Points on a hilly landscape, in no order, each with its height.
A ball rolls from a point to the lowest of its 2 nearest points, and stops where none of them is lower. Distance is the straight distance between rows; heights are no part of it.
Z_526: [ -2  34 -12  26  -4   3  10   2   8  11 -29 -25  18 -26  19   6  27 -22
  19 -18   3 -46 -25   3  -3  -8  -7   1  14  30  11 -30 -28 -27 -10  37
  10  27  31 -23  29  38  30  26]  h=325
Z_451: [  6  44  38 -41  -3   9 -19  38   5  18 -26 -48   9 -54  14   4  45  -5
  50  16  44   0   6 -15  24  -4   4 -22  12   3 -15  -2   3  -7 -17  29
  11 -13  26 -18  35  43  84  14]  h=254
Z_427: [-10  -4  -8   6 -12  21   3 -12  23   6  15  32  25  30  11  23  46  -8
  27   9 -17   3 -11 -23 -47  -4  -3 -44 -19  -3  48 -17  -9  16 -23 -35
 -35 -20  13  12  22 -76 -65  10]  h=500
Z_897: [ 31 -11  56 -57  -9 -16 -12   5  17  -4   6 -23 -52 -30  -3  16  42  -3
  21  10  61  29   3  -5  12  14 -31 -35  21   0 -54  29  50  15  11   5
 -13 -11 -37  26   5   8  65 -40]  h=321
Z_77: [  3 -20   6  10   3  -7 -49  15  78   5   3 -47 -28 -33 -27 -40 -30 -13
   1 -14  23  -9  18  45  22   2  12  -4  59 -16 -53 -31  33 -27  19  22
 -21  37 -38   9  24  11   4   2]  h=152
Z_404: [-23 -28 -37  17   3   6  53  -5 -62  -8 -35  29   5  13 -13  16 -40   5
 -39  -1 -35 -23 -10 -10  -3  -7  -2  48 -18  19  18  31 -25  32 -11  41
  24  -4  15  28 -40  63  -4  -9]  h=175
Z_849: [ -9 -32 -16  43  13  -8  29 -43 -15   3   9  43  11  21  -1 -10   4  12
 -16   2 -36  -7 -11  -7 -37 -17 -11  26 -14  -4  24   6 -20  10  -4 -12
  -3  -4  -9  -7 -49 -26 -58 -10]  h=297
Z_52: [  9   2  11 -34  -7   0 -45  -5  61  -3  38   4  -3  34 -14  -4  31  15
  22  -1   0  18  27 -11  -7  -3 -13 -52  -2 -29  -9 -13  35 -14   7 -57
 -13 -24 -14  -3  29 -68 -32  12]  h=315
Z_963: [-18 -46 -21   0  25  12  17  -2   9 -15   7  16 -13  34 -24  -5 -75  -8
 -20 -12 -26 -17  -5 -11   7   1  -7  26   8 -14 -22  19  14  49  13  15
   6  -8 -33  49 -61 -10 -48 -36]  h=31
Z_421: [-10  61 -19  -5 -15  15  -5  23 -25  20 -17  -6  41 -18  -1 -32  -2  19
   7  -4 -19 -36  23  19  26  -1  49  20   0  14  29 -14 -39 -12 -13  14
  20   7  48 -24  30  42  37  67]  h=121
Z_217: [ 29   2  -7  23 -11  12  16 -36   3  30 -27  36 -51 -17  34 -28  57  30
 -12  -3 -35   3   8  25 -39 -18 -11  -3   8  -3  23  -4  14 -52  -1 -35
   2 -31 -22 -65   6 -55 -16  45]  h=595
Z_328: [-15  12 -20  11   4  -9  40 -39 -67   8   8  46  23  22   2  -5   6  16
 -16  13 -33  11  -5 -16 -26  10  26  38 -36  -2  27  23 -43   8  -6  -2
  12 -13  31  -1 -39   8  -5  13]  h=434
Z_90: [-24   3 -19  19  21 -13  35  -6 -62  -5 -14  21 -26  26 -22 -22 -37  43
 -51  13 -25   0  21  -1  36   7  19  66 -12  -9  -7  33 -24  18  12  10
  32  -5 -19  12 -53  61  20   0]  h=226
Z_778: [ 16  12  20 -14   0   6   0  18 -29   1 -19 -21 -16 -33   8  11   7  -5
 -12  10  21  11  -1   1  21   3 -16  14  11  23 -15  -1   6 -10   2  19
  15   1 -14 -19   2  21  49   3]  h=129
Z_369: [ 12  -9   1  43  11 -31  -3  19   5  -7  -6 -37   1  -5 -20  21   1 -17
 -11  -8  20   0  -2 -11  14  -2 -52  19  21  29 -19 -20 -12 -30  11  22
  16  44 -26  -4   6  36  28 -42]  h=422
Z_113: [ -3 -54 -22  37   4  -8  54 -36 -28 -15  -1  18  -3  20  -8   9 -25   0
 -32  -3 -27 -11 -17 -19 -29  -7 -24  39 -14   7   1  22  -5  20 -15  26
  -6 -11 -32   9 -60   4 -56 -33]  h=228
Z_140: [ -3 -17  11  -6 -11  20  31 -35 -41   1 -10  33 -30 -11  49   6   2  12
 -26   0  -6   4 -19  11 -28  -5   6  17  -6   9  23  38  18  26  -3  -3
  -8 -44 -15 -14 -22 -21 -41   8]  h=588
Z_981: [ -3  58  -9 -20 -27  39  -7  33  -2  19 -31 -11  11 -50  13 -36   7  21
   9 -13  -5 -33  20  42  27  -3  54  10  26   7  11 -14  -7 -22 -17  24
   3   1  33 -31  42  31  31  92]  h=51
Z_884: [ 21   6  10 -39 -13  19   2 -27   0   4  23  29 -20  21  20 -15  13  31
  -8   4 -14  15  22  11 -17  13   6   2   3  -6  13  15  32  -5  17 -48
 -20 -41 -10 -18   1 -65 -33  25]  h=511
Z_753: [-24 -17 -25  20  -9   9  -8 -11  37 -10  35   7  34  42 -16  34  12 -37
  24  -2 -15   9 -13 -19 -26  -9   4 -33 -13 -28  37 -27 -15  30  -3 -28
 -27   7  14  30  14 -73 -71 -12]  h=450
Z_144: [-27   1   3 -57 -33   9 -36   0   9  -8  11   8   1  32   0   5   0 -25
  37  12  15  22 -10 -16 -26  13  35 -66 -35 -12  24  27  23  47  -9 -34
 -25 -55  25  40  52 -56 -17  19]  h=465
Z_913: [ 13 -37   0 -32  22 -11  40  19 -22 -16 -10  -4 -17  24 -25   1 -71  16
 -27   3  -4  -1   9  -9  25  26  -8  28   5   2 -53  46  33  28  39  31
  12 -16 -48  27 -62  27  19 -30]  h=510
Z_311: [ -7   1 -20  55  22 -41  -6  17 -27   4 -11 -28   0   2 -16 -12 -13  -4
 -16 -16  -7  -7   4  -4  28  -3 -29  32   8  20  -3 -22 -37 -41   0  30
  18  45 -22 -19 -10  45  30 -26]  h=400
Z_134: [ -5 -23 -21   8  11   8  18 -19 -21 -15   6  18  -7  23  -6 -26 -59  10
 -20 -12 -23 -14   5  18   4   4  28  38   5 -19   0  32  15  37  14  -6
   2 -22  -8  29 -45   2 -37 -10]  h=113
Z_343: [ -4  22   8  11  35 -28  27  -6 -75  19  -4   2  -2 -10  -7  22  10  32
 -24  27  -2  45  12 -30   6   4 -11  54 -24  13 -10  14 -20 -13 -11 -10
  37  15 -29 -46 -30  31  45   2]  h=316
Z_142: [  2   1  30 -67 -25  48 -19  -7  37   3  -7  -8 -30 -31  45  12  40   9
  30   8  14  -8 -24   2  -9  -2  19 -57   7 -15   8  23  25  18 -20 -17
 -20 -32  37  32  41 -37 -12  19]  h=638
Z_397: [ -7  24  -5  -8 -13  21 -11  15  10   4 -11 -11  20 -41   4 -23 -25  12
  -3 -13   5 -20  14  47  35   1  45   9  27  -5  10 -18   8 -14   0  15
   1  12  33 -10  15  23  24  43]  h=117
Z_364: [  0  51   7 -34 -12  43  26  13 -46   8 -49  25  12 -37  50  22  -9   2
  10   6 -10  -7 -38  -4 -23  -3  49 -14 -26  12  15  35 -18  41 -19   7
   0 -35  59  18  17  40  25  38]  h=604
Z_869: [  1  32   5 -38 -25  48  18  27 -31  12 -64   6 -20 -51  45  21 -41   7
  -2  12   1 -21 -21  30   8  -1  52   5  -7  20   4  32   8  36  -3  17
  -1 -21  57  12   5  43  37  41]  h=509
Z_382: [ 20   5  49 -57  -9  19   3  -7 -26   8  -6  30 -24 -10  40  22  27  -5
   9   6  18  20  -7  -4  -9  13  12 -30  -5  -7   8  52  33  32   0 -23
  -9 -53  20  11  -5 -31   1  11]  h=421
Z_23: [ 42  -5  53 -45  -3 -13  -6  15  11   0 -12 -29 -69 -16   0  17  32   9
 -11  -6  56  28  10  12  16  16 -30   3  37  -3 -73  14  61  -6  22   7
  -9   0 -72  -6 -17   3  66 -31]  h=369
Z_922: [ 15  -2  15  -6  -5   6 -32 -13  88  -3  55   4 -20  30 -10  16  46   5
  14   5  -2  25  12 -24 -18 -26 -33 -47  10 -24  -2 -21  32  -6  14 -42
 -15  -8 -42  -3  19 -64 -45 -23]  h=267
Z_874: [  1  25 -24  59  10 -40  18 -13 -28   9 -21  -9  10  12  -2 -11  23   4
 -11  -5 -19 -16   1   4   0 -17  -7  40  -3  12  17 -38 -54 -51   1  22
  21  47  -7 -34  -6  41  14  -5]  h=375
Z_450: [ 13 -18  21 -15 -19   4 -22  18  39  -8 -24 -33 -32 -47  14  14   7 -22
   8 -14  47 -11  -7  12  18  -2 -18 -13  39  11 -33  -4  27 -18  -5  29
  -2  19 -18  18  13  12  20 -16]  h=221
Z_271: [  1  44 -10  13   2   3  10   3 -27   8  -5  -2  19 -10   7  -9   9  15
  -3  -5  -8  -8  17   2  11   1   8  21  -4  17  21 -13 -34  -6 -10  14
  15  13  28 -31  -1  28  37  30]  h=197
Z_863: [ -5 -43 -25  46  22  -4  -1 -14  27 -14  11   0 -10  13 -15 -16 -30 -13
  -8 -17 -20 -22 -10  -6  -5  -9 -16  26  13 -12  -3 -21 -12   6   9   4
 -15  29 -44  11 -33 -18 -55 -31]  h=314
Z_938: [  5   0 -14   6  10  -7 -52   6  51  -5  51   8  27  66 -37 -29 -14   2
  22  -1  -9  24  24   2   4  -1  23 -33 -13 -37   1 -30  19   5   9 -61
 -13  -7   4   1  15 -62 -45  18]  h=360
Z_776: [  5  45 -33  34   5 -13  -6   9  -3  14  -1   0  36   9 -29 -55  -3  22
  -1  -7 -27 -18  32  14  28  -7  30  23  -2   3  19 -35 -38 -49  -2 -10
  16  28  32 -39  12  22   9  31]  h=522
Z_42: [  2 -32  -6  58  -1  -9   3 -21  26   0   4  -4 -16  -6   1   5  20 -31
   2  -7  -9 -14 -15  -6 -23 -17 -52  -1   9   4  -6 -31 -10 -11   4   5
 -10  38 -31  -2 -18 -22 -39 -36]  h=347
Z_730: [-37 -47 -16 -19   2   0  -7  36  12 -23   4  -6  14   7 -33  34 -60 -46
   9  -6  10   8 -24 -10   2   9   0 -25 -24  -4 -14  14  17  54   2  33
  -2 -15   7  62 -12   6 -25 -36]  h=519
Z_124: [-25  13   4 -73 -33  10 -60  15  21 -11  27 -18  10  37 -13 -17   1  -8
  46  20  31  39  10   0  -9  24  40 -83 -11 -32   8  21  33  26  -1 -21
 -13 -27  29  51  67 -49   4  21]  h=413
Z_622: [-14   8 -43   6  -6  17 -12  13  26  10  11  36  33  42 -13 -30 -11  22
   1 -12 -40 -25  17  26  -9   4  33   0 -14 -13  50 -24 -15 -11  -4 -32
 -23 -15  33   8  23 -54 -58  35]  h=508
Z_820: [ -2 -33  -7  31   8 -18  -5  23  16 -19   6 -27  10   1 -30  20 -34 -28
 -13  -8  12  -9  -8 -21  21   5 -41   6   8  22 -28 -11   0  -3  -1  30
  -1  36 -12  32  -2  21 -13 -49]  h=446
Z_595: [ -4   7 -20  42   5 -15  45 -48 -35  13  29  45  29  34  -1  -6  31  20
 -18  12 -42  14 -10  -9 -39  -9  -6  23 -30  -2  29   0 -35 -15 -14 -22
 -10   5  16 -17 -32 -23 -27   6]  h=362
Z_636: [ -3   4  -7   2 -12   8 -14  -3  12  -6  24  19  21  11   6 -17   1   7
   7   2 -15 -10   9  21  -3  13  23 -16  -4  -4  31  -5  -9  -5   3 -21
 -10 -10  26  -2   9 -26 -32  18]  h=534
Z_579: [ 20  -6 -18  55  37 -27 -35   0  45 -11  28 -22   1  16 -32 -38 -27   9
 -14 -15   7  -8  22   2  25  -4 -12  17  11 -12 -30 -36   9 -27  27 -17
   1  40 -31  -9 -16  12  -1 -38]  h=294
Z_643: [ 13  46  11  22   1 -29   5   6  10  10  28 -13  44  13  -9   8  52 -16
  39   1  -1   7  10 -34  -7  -8 -23 -23 -21  14  -1 -41 -35 -40 -12   2
  21  24  26 -33  28  -1  37  -5]  h=459
Z_419: [  1  15 -12  47  10 -20  52   3 -63  13 -53  -6  12  -3   6  48  21 -18
  -2  13  -7   2 -38 -27 -20 -10 -47  36  -5  36  -4 -16 -50 -12 -23  49
  11  33 -19 -10  -5  68  25 -17]  h=469
Z_400: [ -6  36   8 -23   0   3 -24  55  -1   5  -8 -45  30 -48  -6   2   5 -16
  35  10  35  -5  13   7  31   9  16 -19   8  14 -21  -6  -8  -1  -7  29
  18  18  25 -16  26  46  68   5]  h=326
Z_925: [-10 -36 -25  11   7   3  18  26  10 -16  -7  -7  19  -3 -29  36 -59 -37
  -4 -12   0 -16 -23 -18  11   4  -8  -7  -3  18  -4   4  -9  24   4  41
   6  23  17  39 -17  25 -18 -44]  h=475
Z_670: [ -5   0   2 -12  -9  10 -11  13  -3   9 -10  -9 -11 -18  -4 -21 -43   8
 -23  -5  14 -10  28  46  36   9  30  16  18  -6 -12   3  19   7  25  15
  -3   1  12  -3  -4  19  11  10]  h=171
Z_56: [ 25  52  22 -22  18 -31  -5  14 -22   5  24  -7  22   7 -24  -4  44  16
  10  17  20  38  31 -22  14   7 -17  -4  -7   4 -14  -7  -6 -26   2 -32
  28 -10  -2 -61  18   2  67  18]  h=114
Z_651: [ 10  26   7 -42 -29  43  10  26 -15   7 -55 -10 -33 -64  28   0 -29   3
  -7   5  14 -25  14  58  39   9  69   2  19  -5 -13  27  26  13   4  27
 -17  -1  27   0  10  45  42  56]  h=432
Z_935: [  4 -11  12 -22 -22  34   3  17   1  -2 -42 -12 -27 -57  40  17 -14 -11
  -9  -5  23 -29 -21  28  14   3  25 -10  16  13  -4  15  22   6 -13  29
  -7  -7  23  24  20  22  16  16]  h=324
Z_378: [-28 -20 -10 -21  -2  23  -9  10  19 -19   3  -2  13  -3  11  37 -41 -42
  19   4  11 -17 -30   0 -12  10   8 -20  -6  -8  10   6  10  47  -9  14
 -19  -7  26  58   5 -13 -38 -23]  h=562
Z_19: [  0  20   8 -31 -27  -7 -70  12  65  -9  56 -19  26  37 -36 -11  24  -3
  36   1   8  32  30  -5   1  11   3 -64   1 -22  -3 -23  20  -5  -5 -46
  -4  -5   7  16  59 -51  -4  14]  h=348
Z_659: [ -1  -1  14  -6  19 -14  22  14 -68   6 -28   0 -10 -15   4  33 -10   2
 -25  17   5  17  -1 -28   7   8 -15  32  -2  17 -11  17 -15  13   5  23
  32   9 -22 -21 -21  45  52 -10]  h=233
Z_560: [ 11  -6  -2  39  15 -24   6 -36  20   3  28  18  13  18  -3  -5  24  -3
  -5  -1 -10   8  -6 -13 -16 -14 -28   6 -11   1  10 -29 -18 -24  -4 -19
   1  28 -19 -24  -5 -28 -20 -15]  h=384
Z_266: [ 16 -13  10   3   1   2 -21   1  18  -9  -4 -16 -23 -22   2 -25 -10   3
 -16 -11  10  -2  10  18  13   7  -1  10  29   1 -17  -5  13 -19  24  -7
  -4  11 -19 -22  -2   0   3 -13]  h=216
Z_376: [  5 -22  26 -47  -3   3  11 -11 -30  -5   5  13 -26  -1  10  12 -13  -6
  -7   9  21  19  -7  -8  -8  21  -6   3  -7   5 -12  40  36  33  24 -16
  -8 -41  -5  15 -22 -12   1 -13]  h=346
Z_845: [ -1 -41 -28  57  30 -24 -11   5  48 -23  29 -21   8  33 -35 -24 -49  -3
 -10 -21  -4 -26  13   2  16 -12 -20  22   7 -13 -14 -36  -6 -13   9  -1
  -4  38 -27  23 -11   5 -43 -51]  h=313
Z_706: [  4  -6   4 -30 -24  38  12  31 -10   4 -66 -16 -48 -58  40  -5 -38   2
 -26 -11  16 -30  -5  61  36   3  33  13  44   8 -15  17  30  -6   8  42
 -15   4 -11  14  10  39  29  39]  h=382
Z_219: [-12 -58  -4   7  12   6  26  -8 -17 -12   6  10  -9  10  -7  31 -45 -25
 -12 -12 -13   0 -29 -28 -13   0 -24  13 -10  12  -2  36  17  44   0  31
   4  -8 -26  26 -48   0 -43 -32]  h=141
Z_448: [  3  16 -18  36  16 -23  -5 -13   1  -2  43  21  29  42 -30 -39 -20  15
 -22  -2 -36  -2  24  -2  12   7  22  18 -23 -18  17 -21 -29 -10   8 -30
   8  17  21  -6 -12  -4 -24  -2]  h=458
Z_310: [  4 -14 -27  34  23  -1  12 -15 -24  -6   7  23 -12  22  -7 -33 -42  34
 -41  -6 -23 -15  13  16  28  -5  13  57   4 -13   5  18  -8   0  10  -1
  18  -3  -8  -3 -38  29  -4  -4]  h=172
Z_187: [-17 -12 -15  53   1 -28  37 -35 -64  17 -27  16 -17   8  13   0  28  12
 -23   6 -29  -2 -22   5 -26 -21 -15  45 -12  11  17 -10 -38 -36 -10  18
   4  13 -25 -33 -21  25 -12   8]  h=304
Z_921: [ -5 -33  30 -13  -2  11  -2 -35  20  -8  32  28 -19   5  23  37  38  -1
   6   8  12  24 -20 -36 -38  -4 -51 -19  -3  -7  -3  20  35  29  -5 -31
 -16 -20 -18   7 -26 -58 -63 -25]  h=100
Z_995: [-33   4 -11  -4  28 -14  40  17 -73   2 -40  21  -2  16 -30  18 -49  24
 -40  25 -21  19  10 -23  32  -3  12  46 -31  -2  -8  45 -41  35   9  28
  35  -8   5   8 -44  80  43  -5]  h=204
Z_565: [ 16 -50 -15  33  32 -10   3 -29  24 -10  13   6 -28  33 -16 -26 -48  17
 -22 -17 -15  -8   5  -6  -4  -5 -35  29   9 -23 -31  -5  22  10  21 -15
  -4   1 -62  -1 -51 -10 -35 -28]  h=281
Z_487: [-18 -29   2  -5 -13  16 -18 -24  60 -14  45   9 -14  23  14  30  46 -17
  22   8   5  24  -7 -29 -33 -18 -28 -41   3 -23   1 -16  22  27  -4 -38
 -28 -17 -31  15   3 -67 -65 -33]  h=198
Z_725: [  4  -5  -8  45  30 -33  21 -26  -1   2  42  22  37  58 -28 -14   3   1
 -13  -6 -27  21  13 -16 -16  -3 -20  19 -38 -23  16 -13 -14 -18   3 -36
   6  25 -16 -16 -26 -20 -28 -19]  h=423
Z_685: [ -8  27 -12  57   0 -14  28  18 -17  20 -62 -35   8 -26  27  11  30 -33
  38 -19  -1 -38 -32  -3  -9 -22 -25   0  15  29   0 -47 -45 -43 -20  38
   5  41  -2 -34  31  47  36  12]  h=377
Z_756: [-16 -35   4 -18 -15  35  -8  -9  32 -11   2   0 -21 -24  25  16  -4 -14
  18 -11   9 -20 -21   8 -12  -1  12 -14   7  -1  19   3  14  39 -12  -4
 -31  -8  12  41   0 -36 -52  -8]  h=594
Z_996: [-11  19  15 -74 -38  29 -19   1  -5  -5 -14  14  -4   3  34   6  20  -1
  35  16   2  16 -17 -15 -25  15  41 -68 -29  -6  36  42   9  40 -19 -25
 -22 -64  46  33  49 -40   0  34]  h=518
Z_600: [ 13  38  -6  43  21 -30  22  -8 -13  14   6  -9  28  19 -24  -5  43 -12
  10   4  -7   4   6 -21  -3 -10 -20  11 -17  13   8 -35 -48 -55  -2   5
  19  40   0 -53   6  25  42 -11]  h=411
Z_241: [ -7   8 -37  79   0 -23  31 -33 -34  26 -29  13  -3  29   5 -28  24  15
 -16  -4 -45 -25 -17  21 -29 -28 -10  51 -15   4  33 -39 -74 -42 -16  20
  13  40 -13 -31 -16  31  -5   6]  h=345
Z_896: [ 19  -9  47 -24 -12   1  -7 -29  14  -7  14   1 -41 -19  22  22  46   2
   0  13  19  28  -7  -9 -20  -5 -28 -12  17  -5  -4  14  29  -9   0 -11
  -5 -23 -21 -15   5 -37   1 -13]  h=186
Z_728: [ 14  50  11 -31  20 -30 -27  32 -20   1  38  -3  42  29 -41 -20   8   8
  12  11   8  39  31   0  27  29  12  -5 -20  -2  -9   5   0   2   7 -36
  23  -6  11 -21   5  19  57  -1]  h=182
Z_656: [ 25  -2   3  17  14 -30 -45  10  45 -17  45 -22  27  21 -38 -36 -12  -6
   5  -7  11   9  22   3  18   4 -12 -19  10 -14 -28 -26   8  -8  12 -24
  13  26  -7 -15  14  -9   1 -26]  h=269
Z_812: [  5  -4  21 -11 -14  21 -12  -2  30  -7 -29 -23 -33 -58  37  24  19 -23
  20  -4  30 -22 -26   0  10  -3 -10 -22  26   7  -1   7  16   9 -24  22
 -18  -3  16  15  34   5   7  -3]  h=268
Z_422: [ -3  -5   7  -5  -2   4 -53  23  60  -3  20 -49  16 -25 -26 -27 -36  -4
   9  -7  27  -1  23  56  27   7  23 -18  33 -26 -37 -13  32 -13  14  12
 -22  28   5  25  26   5   6   8]  h=118
Z_392: [  2  -9   2  -6  -7  16   8 -34  -8   2  16  46   2  -1  27   5  22  18
  -5  11 -23   6  -7 -11 -39   0  -8  -3  -3  -1  30  16  13  15  -5 -30
 -14 -33  -3 -15  -9 -55 -52  18]  h=542
Z_460: [ 18 -20  47 -38   5 -11   0  -6   3 -11   0  -9 -37 -23  14  24  21   0
   2   3  50  28  -6 -22  -2  10 -39  -8  16  11 -30  30  32   8   8  -4
   4 -19 -36   2 -15  -7  30 -36]  h=258
Z_585: [  6 -29  21 -43  11   6  33   2 -40 -16 -19   7 -26   7  -3  17 -43  -3
 -26  -3  14  24  -6 -19   6  18 -14  10  -7  11 -43  49  43  44  28  21
   8 -30 -32  15 -38   1  13 -16]  h=433
Z_184: [ 17  18   0  17  -5   1   6  -4  -5   5   4  -3  18  -9  15  16  22 -20
   5 -10  -6 -12 -13 -11  -8  -9 -14  -2   5  20  16 -14 -21 -21  -5   2
   5  15  17 -21  11   2  14   2]  h=265
Z_908: [ 18  35  23 -21  11 -10 -14  10   0   9   6 -11   4 -29   2  11  46  -2
  20   9  35  12   9 -20  17   1 -21  -4  13  11  -8  -3  11 -24  -6  -2
  18  -2   5 -49  21  18  60   3]  h=38
Z_262: [  1  -3  21 -59 -21  29  -2 -14  -9  -6  15  20 -25  15  24  -1   8  12
   1   0   3  23   8  18 -19  17  37 -30  -6 -17  13  25  30  31  12 -37
 -27 -52  11  13   5 -47 -19  25]  h=476
Z_766: [ 25 -33   2  18  20 -22  -9 -14  26  -9   9  -6 -29   2 -10 -23 -25  13
 -22 -17  16   6  12  -1   4   3 -22  17  28 -10 -43 -11  28 -19  34 -11
  -3  -2 -65 -15 -25   5  -6 -22]  h=249
Z_292: [-12  -7 -15  10   4  -8 -33  -4  39 -13  50   4  25  35 -21   7 -12 -25
  21   0  -6  12   7 -17  -3  -8  -1 -26 -12 -19   5 -20   2  12   9 -32
  -8  11   3  14   7 -43 -39 -16]  h=402
Z_546: [-11 -15  20 -37 -28  38 -34   6  67   6   4 -15 -29 -37  38  15  22 -12
  23   1  25  -6 -23   9 -11 -17   7 -36  16 -24   4  -3  34  21 -18  -6
 -20 -12  16  43  27 -36 -40   4]  h=616
Z_555: [ 18  -1 -21  33 -18  11  17 -30  25  17 -11  31  -6   0  16 -17  51  26
  -6   2 -42  -9   5  10 -30 -28  -7  -6  -2   3  47 -24 -15 -44  -2 -17
  -2 -13 -10 -39   6 -60 -38  31]  h=570
Z_854: [ -2  39 -16  17   5 -26 -17  15  21   3  22 -13  44  16 -19 -16  21  -6
  19 -16 -12 -20  19  -5  11   1  12  -9 -16   1  16 -47 -39 -34 -15  -5
  14  30  40 -20  27   5  11  12]  h=499
Z_759: [  0  31  13 -56 -35  -5 -51  20  37   4  26 -31  32  29 -32 -30  20   3
  43   4  14  24  26   9  10  27  29 -67  -9 -19   6   6  29 -11 -11 -32
  -2 -15  26  24  76 -36  25  40]  h=376
Z_979: [  2  33  14 -59 -31  33   9   4 -32  -1 -33  19   2 -20  40  16   6  -1
  17  10   0  -3 -27  -6 -17  -1  44 -43 -27   6  32  33   9  34 -17 -16
  -2 -52  66  20  36  -1  11  34]  h=578
Z_433: [-12  12  -7  20  23 -17  34 -23 -80   6  -4  33  18  25  -9   7  -1  29
 -32  25 -16  39  14 -19 -12  11   1  59 -35  12   2  27 -36   1  -6  -7
  30   3   4 -27 -48  35  18   0]  h=385
Z_814: [-25 -21 -20  26  10 -13  44 -32 -73   4 -20  26 -16   9   8   8 -10  21
 -37   2 -27  -8 -12  -5  -3  -9  -8  59  -1  19   5  17 -23  -7  -1  27
  14   2 -17  -2 -36  40   0 -12]  h=253
Z_398: [  9  16   9 -11  18 -18 -42  33  15  -9  39 -14  36  18 -39 -30 -20   2
   6   4  22  23  25   6  26  14  15 -24 -12 -15 -20  -9  21 -10  14 -26
  14  17   2  -8   8   6  40 -12]  h=232
Z_153: [-11  -4  12 -15  -3  -1 -31  54  15 -11  -8 -38  31 -34 -23  11 -34 -17
   7   5  36   0  -1  20  42  11   8 -20   9  14 -28   3   7   7   2  42
   7  22  23  25  19  53  49  -9]  h=252
Z_614: [-26   2 -24   9  18 -11  38   7 -76  -2 -14  23  29  11 -19  21 -30  -1
 -21   9 -30   5 -17 -28   6   7  14  32 -46  18   4  36 -49  11  -2  25
  26   1  25  21 -39  63  25 -28]  h=41
Z_452: [-11 -12 -11  49 -11 -27  29   5 -41  20 -54 -24  -4 -14  33  25  27 -22
  -7 -14 -17 -22 -22  -6 -17 -16 -36  27  11  33  10 -31 -40 -36 -15  41
   1  30 -21 -23   2  52   5  -4]  h=420
Z_105: [ 19 -38  12  -2  -1   3 -20  21  31  -3 -21 -43 -42 -35  -7 -12 -32 -12
 -16 -20  34 -20  10  37  26   1 -19   5  54   0 -44 -10  26 -22  21  41
 -13  28 -37  20  14  21   6 -24]  h=185
Z_64: [ -7  12 -43  39   9 -16  -1   0  27  -1  25  17  31  42 -29 -48 -21  26
  10  -1 -35 -29  17  19   3  -5  42  12 -10 -25  40 -44 -39 -28  -4 -17
  -7  16  30   3   5 -20 -38  27]  h=484
Z_211: [  7 -21  39 -35 -14  23  21 -47  -2   8  -1  16 -36 -16  49  29  49   3
  -4  15  17  22 -29 -21 -41  -9 -30 -27   1   7   2  41  28  18  -7 -22
 -15 -48 -20   5 -14 -49 -27 -14]  h=74
Z_172: [ 18  44  41 -25   4  19  -4  14 -14  13 -39 -24  -7 -52  41  27  51  -1
  33  12  29   4  -7 -28  -1 -11 -20 -10   6  19  -4   2  -8  -8 -20  10
  11 -17   8 -31  31  19  55   9]  h=142
Z_508: [-31 -12  -2 -16  -2   8 -39  43  41 -16   8 -25  31 -20 -18  -7 -40 -19
   1   2  29 -10   3  41  34  15  32 -27  12 -10 -26  -8  12  11   5  25
   0  22  38  39  22  11  13  12]  h=177
Z_657: [ -5   5 -13  30  -6   3  20 -27  28   9  13  28  31  16   9  10  47   8
  14  -2 -29 -30  -5   3 -47 -10 -18 -16 -13   5  50 -35 -26 -18 -17 -16
 -26   6  14 -16   9 -57 -54  15]  h=540

For each start below, name the point where the ball stops.
Z_555 -> Z_211
Z_979 -> Z_211
Z_142 -> Z_211
Z_364 -> Z_422
Z_546 -> Z_614
Z_845 -> Z_908
Z_725 -> Z_981
Z_854 -> Z_614
Z_311 -> Z_614
Z_452 -> Z_981
